The views of a scene show one set of named points, each view turned or mirrored, shifted and resized as a whole, with a little noise and some points left out.

Scene 1
View 1
Z459: [ -2  -9  -2  28 -34 -54  18  -1  -9   6  18 -22 -39  18   1   0  -5 -19
 -17  13  -9   4  40  -5  16 -20 -14 -16]
Z220: [ -4   7 -19  10 -15  -7  16  -2 -14  19  17  -5 -19  20  -7 -19 -14   0
 -28   3 -17 -12  16 -14   8 -16 -35 -26]
Z675: [ 14   2 -14   4   7  11   5 -10 -19  24   6   8 -19   2 -12 -10   3   5
  -2 -12  -4 -19  22 -10  -8  10  -5 -10]
Z471: [ 10   2 -12   8  -1  -2   8  -8 -18  19   9   1 -20   7 -10  -7   0   0
  -6  -7  -7 -14  25 -10  -4   3 -10 -12]
Z97: [ 11  19 -21   3  10  18  10  -6 -23  19  11   7  -4  15 -13  -9  -5   6
 -11 -17 -12 -20  11 -13 -11   9 -25 -20]
Z378: [ 16 -15 -11  -3   7  19  -3 -15 -14  36  -1  14 -33 -15 -12 -23   8  12
   2  -5   2 -24  27 -12  -4   8  12  -1]
Z346: [ 26   2  -9   4  18  10   0 -14 -24  20   1  10 -18  -5 -14   4  14   3
  15 -22   3 -19  31  -5 -18  27  14   0]
Z742: [ 23  24 -29 -15  40  63   0 -13 -31  31   1  29   8   1 -23 -15   2  24
   2 -34  -7 -36   1 -16 -28  32 -15 -13]
Z941: [  5  -5 -20  -5   1  26   4 -10 -14  37   5  13 -23  -3 -12 -33  -5  16
 -17  -1  -9 -26  13 -18   1  -5 -15 -14]
Z616: [  4  31 -12  32 -12 -44  26   5 -25 -13  26 -22  -1  44  -4  25  -9 -23
 -14 -13 -18   4  26  -1  -5   1 -39 -30]
Z551: [  3  15 -19  10  -4  -2  15  -3 -19  15  15  -2 -11  21  -9  -9 -10   0
 -19  -7 -15 -14  16 -12  -2  -3 -31 -24]
Z235: [  6  10 -23  -2   6  25   8  -7 -19  28  10  10 -12   9 -13 -23  -8  12
 -18  -8 -12 -23   9 -16  -5   0 -25 -20]
Z673: [ 36   1  -6   0  33  22  -7 -19 -27  22  -5  19 -16 -15 -18  10  24   7
  31 -31  10 -24  34  -3 -28  43  30   9]
Z701: [  2  24 -11  30 -16 -45  26   4 -22  -9  25 -22  -8  41  -3  19 -10 -22
 -16  -8 -17   3  28  -2  -1  -5 -37 -28]
Z225: [  7   2  -9  17 -10 -21  12  -5 -17  11  13  -8 -23  14  -6   0  -1  -8
  -9  -4  -8  -8  30  -7   1  -1 -12 -15]
Z579: [-11  13  -9  35 -38 -61  30   7 -13  -6  28 -31 -21  42   3   6 -18 -25
 -32  10 -21   8  30  -6  16 -27 -45 -33]
Z223: [  2  -3 -17   4  -8   6   9  -6 -14  27  11   3 -24   7  -9 -25  -8   6
 -20   2 -11 -18  18 -15   5 -11 -20 -17]
View 2
Z941: [ -9 -10  18  -7  -3  45   0   6  23  -3 -13  -6  11 -15  17  12 -16 -11
  -7  -2 -17  17  15  -6  -4   9 -26  -3]
Z235: [-10 -16  24   3   0  33  -6   2  14  -4   1  -6  10 -12  13  17 -13 -17
  -9   5 -17  18  10  -3   1   3 -28  -4]
Z675: [ -7 -14  11   1   6  20   3  20   9  -1 -11   4   7  -1  16   4 -14 -14
  -9   3  -8  12  13   0   0   7 -11  -4]
Z378: [-10  -5   6  -8   7  38  10  24  19  -1 -30   3   8  -4  23  -6 -18  -7
  -5  -7  -8   8  20  -5  -7  19  -8  -2]
Z742: [-40 -15  41  30  34  43 -16   0 -19 -15   0  -3   2  -1  22  -3 -12 -31
   0   0 -14  -2  11  -6   1  31 -26   7]
Z97: [-10 -21  24  11   5  18  -8   6   3  -3   7   0   8  -4  11  15 -11 -21
 -10  10 -13  15   7   1   5   1 -22  -4]
Z551: [  3 -23  17   1  -9  10  -4   8  15   1  10  -1  11  -8   6  24 -11 -16
 -15  14 -14  24   6   4   6 -12 -22  -9]
Z701: [ 22 -35   3   1 -22 -33   0  21  13  10  25   9  11   2  -5  34  -7 -14
 -24  27  -6  34  -1  16  14 -37  -8 -17]
Z459: [ 33 -22 -16 -25 -34 -15  17  33  40  15  -4   9  15  -4   2  26 -14   2
 -23  13  -5  36   9  11   4 -31  -1 -19]
Z471: [  1 -16   7  -2  -3  12   4  21  15   2  -6   5   9  -2  13  10 -14 -12
 -12   6  -8  17  11   3   2  -2 -10  -7]
Z579: [ 38 -34  -5 -17 -43 -29   5  18  36  15  23   5  17  -8  -9  46  -9  -6
 -28  27 -11  46   0  15  12 -50 -14 -22]
Z223: [  3 -15  11 -10 -12  28   2  10  27   1  -6  -3  12 -14  12  19 -15 -10
 -12   4 -15  23  12  -2  -1  -4 -22  -8]
Z616: [ 19 -37   6   8 -18 -38  -3  20   5   9  30  10  10   5  -6  33  -5 -17
 -25  29  -5  32  -3  18  16 -37  -8 -16]
Z673: [-26  -9   6  17  36  13   7  40 -17  -5 -28  17  -2  20  27 -27 -15 -17
  -3  -5   6  -9  18   2  -2  32  12   3]
View 3
Z220: [ 28  15  -6   2   3   1  -7   3 -28 -13 -19   0 -15  12   6  16 -28   9
 -21 -22  11   4  12   7  11   7  -4   9]
Z346: [  7 -13 -29  25  40 -33  46  18  22 -15   9   3  -1 -18 -11 -25 -20 -25
 -26 -10  -7  -2   4 -22  -2  -8 -35  12]
Z551: [ 29   7 -20  -2   9  -4   8   4 -18 -19 -14   3  -7   5  -1  11 -35   7
 -20 -16  10   0  10   6  10   1 -17  15]
Z742: [ -7 -20 -24  31  12 -29  81  15  20 -37  32  22   2  -8 -29 -26 -60  24
 -20   0  31  24  10  10   6 -35 -42  23]
Z616: [ 67   5 -57 -42  22   8 -13  -6 -22 -23 -42  -3   8  -2   9  34 -33 -15
 -15 -10  -8 -32   5   7   7  16 -31  24]
Z579: [ 66  25 -28 -36  12  18 -50  -7 -45  -8 -55 -13 -10  12  23  44 -16 -14
 -18 -26 -11 -26   9   3  11  32  -3  12]
Z459: [ 44  21 -14  -7  28  -1 -38   3 -28   4 -41 -16 -17   3  21  20   4 -34
 -25 -30 -22 -19   7 -19   4  31  -1   2]
Z673: [ -3 -25 -36  36  52 -46  70  23  42 -16  22   6   3 -29 -19 -41 -20 -35
 -26  -5 -11  -1   1 -31  -7 -16 -47  13]
Z223: [ 13  11   2  20   9 -10   7   9 -18  -9  -7   1 -19   8   1   0 -23   4
 -24 -23  10  12  11  -2   9   3  -5   6]
Z225: [ 33   6 -25   0  27 -10  -1   6 -10  -9 -20  -5  -8  -3   5   7 -15 -20
 -23 -19  -9 -11   6 -12   4  12 -17  10]
Z701: [ 62   9 -47 -36  21   8 -19  -5 -24 -18 -43  -5   3   1  12  33 -28 -15
 -16 -14  -9 -29   6   3   8  18 -25  20]
Z471: [ 19   2 -17  14  23 -16  17  10  -5 -11  -7   0 -10  -3  -1  -3 -21 -11
 -23 -17   0   0   8  -9   4   2 -18  10]
Z675: [ 10  -2 -16  22  24 -21  30  13   3 -14   2   4  -9  -6  -7 -12 -24  -8
 -24 -15   3   6   8 -10   3  -5 -21  10]
Z941: [ -2   7   9  35   6 -17  24  13 -10 -12   8   5 -20   6  -6 -11 -27  12
 -25 -21  17  23  12  -2   9  -8  -6   5]
Z378: [ -8  -2   4  45  27 -31  33  20   8  -5  13   1 -19  -6  -7 -27 -12 -14
 -29 -21   1  17   8 -22   2  -5 -13   1]
Z97: [ 19  -3 -24   8  11 -12  32   8  -5 -25   0   9  -3   0 -10   0 -43  10
 -20 -11  16   7   9   7   8  -9 -26  17]
View 4
Z346: [ 56  -4 -59  12 -12 -41  -5  39 -41  37  15  30 -10  19 -22 -11 -19 -21
  -7  25  -6  24 -40  -3  10   8  11 -32]
Z225: [ 23  -5 -26  17  -9 -12  -2   5  -7  16 -14  -9 -17   6   1 -21 -34 -13
  28  13  43  10   1  25  -6  23   1 -10]
Z616: [ 21 -28 -46  24 -21 -14 -12  -4  30  -7 -79 -34 -51   8  14 -32 -51  -3
   8 -33  76  22  11  34 -39  44 -10 -13]
Z742: [ 48 -14 -75 -12  31 -45 -23  25 -64  57  -8   0 -15  19 -31  42   7  -1
 -75  -9 -31   0 -30 -53  23 -29  48 -35]
Z701: [ 17 -24 -37  24 -21 -10 -10  -7  30  -7 -70 -34 -46   6  17 -35 -52  -5
  20 -23  78  18  15  40 -36  45 -13  -9]
Z551: [ 15 -11 -30   6  13  -9 -12  -7 -12  21 -32 -29 -22   3   1   3 -23  -2
  -1  -7  40  -3  13   6  -4   8  16  -8]
Z941: [ 15   6 -18  -4  31  -9  -7  -1 -47  44  16 -15   5   1 -12  22  -4  -6
   4  23   8 -17   8 -11  24 -14  32  -5]
Z223: [ 10   3 -13   3  21  -3  -6  -7 -28  31   0 -22  -3  -1  -3   7 -15  -6
  19  17  29 -13  16   5  12   1  20  -2]
Z673: [ 75  -4 -77  12 -20 -58  -4  59 -56  46  30  54  -8  28 -33 -10 -16 -26
 -24  34 -30  36 -65 -13  16   4  13 -46]
Z235: [ 17  -5 -31  -4  29 -13 -13  -3 -35  38 -10 -23  -9   4  -9  22  -7  -1
 -14   3  15 -13   9 -14  13 -10  32 -10]
Z471: [ 27  -4 -32  10   2 -17  -5  10 -23  27  -3  -5 -11   7  -7  -7 -23 -12
  12  15  24   5  -4   9   3  11  11 -13]
Z220: [  2  -5 -11   5  20   3  -8 -19 -10  20 -25 -39 -14  -3   6   4 -23  -2
  19   0  49 -14  29  12   0   9  17   3]
Z579: [ -7 -14  -4  25 -12  15  -4 -27  39 -13 -62 -52 -35  -7  27 -37 -55  -4
  56 -13 100   1  42  57 -33  48 -15  10]
View 5
Z941: [-15 -36  -6   9  -7  10 -28 -17  -4 -21  29  -4 -35  20  -7  23  37  16
  -1  15 -49  -6  24 -26 -12 -23  20   1]
Z235: [-25 -19   2  -2   0  -2 -29  -9 -10 -19  17  -9 -29  14   0   7  25   3
  -9  19 -36   2  15 -21  -6 -22  15   2]
Z701: [-30   7  32  -6 -26  26   2  27 -19   6 -48 -35 -26 -15  16  14 -44  12
 -39  80 -18  78  -9  -2  -2 -54  27 -32]
Z220: [-26 -25  23   2 -15  18 -10   8 -15  -5  11 -22 -35   2   1  20   6   5
 -34  51 -47  34   7 -28 -20 -49  16 -18]
Z378: [  6 -36 -29  21 -19  24 -27 -30   9 -23   8   6 -34  24  -8  42  34  42
  27   8 -43  -9  32 -14  -1  -8  38   3]
Z673: [  9   2 -55  11 -16  10 -40 -38  17 -29 -51  15 -18  25   5  24   9  58
  66  -7   4  -7  30  24  40  26  52  15]
Z551: [-29 -11  15  -4 -10   9 -17   4 -14 -10  -5 -19 -29   3   6   9   1   5
 -22  43 -30  30   6 -16  -6 -36  18 -12]
Z225: [-11 -16   4  10 -28  31  -8   2  -4  -5 -24 -17 -31   1   4  32 -11  31
 -10  52 -32  43  10  -8  -3 -36  34 -19]
Z346: [  0  -4 -34   9 -18  15 -29 -25   8 -21 -37   4 -23  17   5  25   5  45
  38  12 -10   8  23  11  23   5  44   4]
Z97: [-29  -3   2  -8  -1  -5 -29  -6 -10 -17  -6 -11 -25  11   7  -1  10   5
  -5  22 -20  12  11  -9   6 -18  18   0]
Z675: [-10 -16 -14   7 -13  14 -25 -16   0 -18 -11  -4 -28  14   1  23  13  28
  12  21 -27  10  19  -6   6 -13  31  -2]
Z616: [-34  17  33 -11 -23  19  -1  27 -20   6 -57 -35 -23 -17  20   5 -48   8
 -38  78  -9  80 -12   3   5 -50  26 -30]
Z223: [-16 -32   5  10 -15  19 -16  -5  -7 -12  16 -12 -36  11  -3  28  19  16
 -15  35 -49  17  16 -25 -16 -36  22 -10]
Z742: [-31   6 -24 -15  23 -37 -56 -30  -5 -37   3   7 -17  28   7 -23  38   0
  30 -22  -2 -32  21   0  26  19  14  28]
Z471: [-11 -17  -4   8 -19  21 -18  -8  -3 -12 -14 -10 -30   9   2  26   4  27
   1  34 -30  24  16  -9   0 -24  31  -9]
Z459: [ -2 -30  18  21 -49  62  13  14  -5   8 -27 -27 -39  -9   1  57 -26  41
 -30  83 -50  71   7 -16 -20 -62  42 -40]

In a view up to two points have been moved. Name them for each view, in the order of its rows, or write none.
view 1 -> none
view 2 -> none
view 3 -> Z225
view 4 -> Z701
view 5 -> Z378
